A landscape with many valleys, sampled at points; each row gives a point and its height.
From any point a ball rolls to the lowest of the 4 points nearest to it. It stops when none of these is lower. Distance is the straight distance between rows; heights are no part of it.
Z912: [138 187 105 186 101 132 146 156 132 170 124]  height 50.2
Z228: [107 121 140 161 120 125 105 132 105 103 169]  height 18.9
Z146: [121 201 107 185  96 123 159 171 137 151 125]  height 27.5
Z443: [125  67 121  73 139  95 130  82 153 105 172]  height 29.4
Z186: [110 130 133 120 144 136 153 134 139 141  85]  height 65.8
Z530: [113  91 118 102 140 110 129 100 140 109 115]  height 51.3
Z252: [150 168 149 151 122 179 153 148 161 180  97]  height 44.5
Z553: [147 114 127  74 146 165 107 104  95 147  96]  height 46.1
Z37: [183  47 135  42 146 105 111  99 116 111 102]  height 72.9
Z976: [ 83 204 152 190  97 132 169 190 157 134 146]  height 80.9
Z608: [ 75 176 129 184 109 104 163 168 128 103 143]  height 64.3
Z779: [192 195 109 117 113 159 151 117 154 182  46]  height 42.6
Z2: [135 167 113 178 107 154 138 147 124 177 127]  height 37.3
Z53: [150 118 117  81 147 177 111 105  93 164  97]  height 44.0
Z684: [176 172  88 105 144 156 141 109 127 183  72]  height 13.6
Z540: [105 100 128 115 138 114 131 122 143 116  95]  height 67.7
Z54: [109 101 146 128 137 114 131 138 140 112 103]  height 67.8
Z692: [119  96 152 133 128  91  95 140 125  82 206]  height 39.5
Z160: [113 137 150 144 137 162 142 149 129 151  97]  height 43.6
Z400: [126 157 136 170 112 168 139 152 135 180 122]  height 30.6
Z899: [109 110 144 146 121 101  94 130 119  92 189]  height 16.8
Z885: [ 88 191 115 186 106 111 170 172 132 122 140]  height 7.6
Z331: [140 166 129 175 106 172 139 142 147 188 115]  height 36.9
Z942: [ 98 141 113 171 120 121 114 128 108 103 166]  height 26.8
Z142: [189 180 100 112 135 162 143 111 131 185  63]  height 35.5
Z543: [106 118 139 150 116 117 106 128 114  95 175]  height 10.1
Z103: [107 169 101 183 110 132 145 147 108 147 138]  height 41.0
Z736: [162  72 145  50 142 139 103 103 109 111  98]  height 66.1
Z839: [164  74 144  56 146 148  99 113 100 133  81]  height 58.9
Z728: [126  73 118  87 138 104 125  86 158 105 148]  height 40.3
Z435: [130  84 150 117 131  70 108 149 129  79 217]  height 51.7
Z310: [129  90 154 135 123  92 101 141 130  86 174]  height 44.3
Z992: [113 125 104  89 143 133 135 100 123 126  94]  height 54.5
Z909: [155 134 104  95 150 177 122 105  99 171  84]  height 40.9
Z353: [166 191 114 118 136 153 160 126 149 169  62]  height 52.4
Z336: [126  85 155 134 132 102 106 134 131  98 145]  height 51.2
Z82: [111 104 152 152 127 125 107 141 118 102 153]  height 28.3
Z670: [153 178 131 125 141 153 158 140 156 165  72]  height 57.9
Z683: [133  58 140 115 135  59 118 148 141  90 190]  height 61.3
Z547: [132 125  99  86 140 150 126 100 106 141  91]  height 47.1
Z516: [112 134 137 172 119 149 119 141 107 127 144]  height 29.6
Z693: [ 80 134 117 161 123  82 122 119 137  77 204]  height 38.6
Z300: [124  94 154 142 124 108 100 136 123  87 171]  height 39.9
Z644: [135  99 119  71 140 143 108  81 104 115 121]  height 47.3
Z210: [155  86 134  54 134 118 110  80 126 104 149]  height 47.9
Z67: [109 117 148 140 134 144 131 152 123 132 115]  height 29.8
Z9: [168 196 128 121 134 162 161 135 163 168  61]  height 52.6
Z131: [ 92 153 112 173 109 118 135 138 101 118 155]  height 30.8
Z905: [124  90 123  77 134 113 119  78 138 107 142]  height 42.5
Z665: [ 82 141 109 168 121 100 121 119 120  91 173]  height 30.5
Z167: [132  68 142 123 133  70 118 139 147  95 158]  height 66.5

Where does a ball stop that starts at each point below?
Z540 => Z443
Z912 => Z885
Z839 => Z684
Z9 => Z684
Z992 => Z684

Two balls start at each pair of points below. Name the first point that both come to, or write -.
Z53 / Z353 => Z684
Z300 / Z103 => -
Z692 / Z644 => -
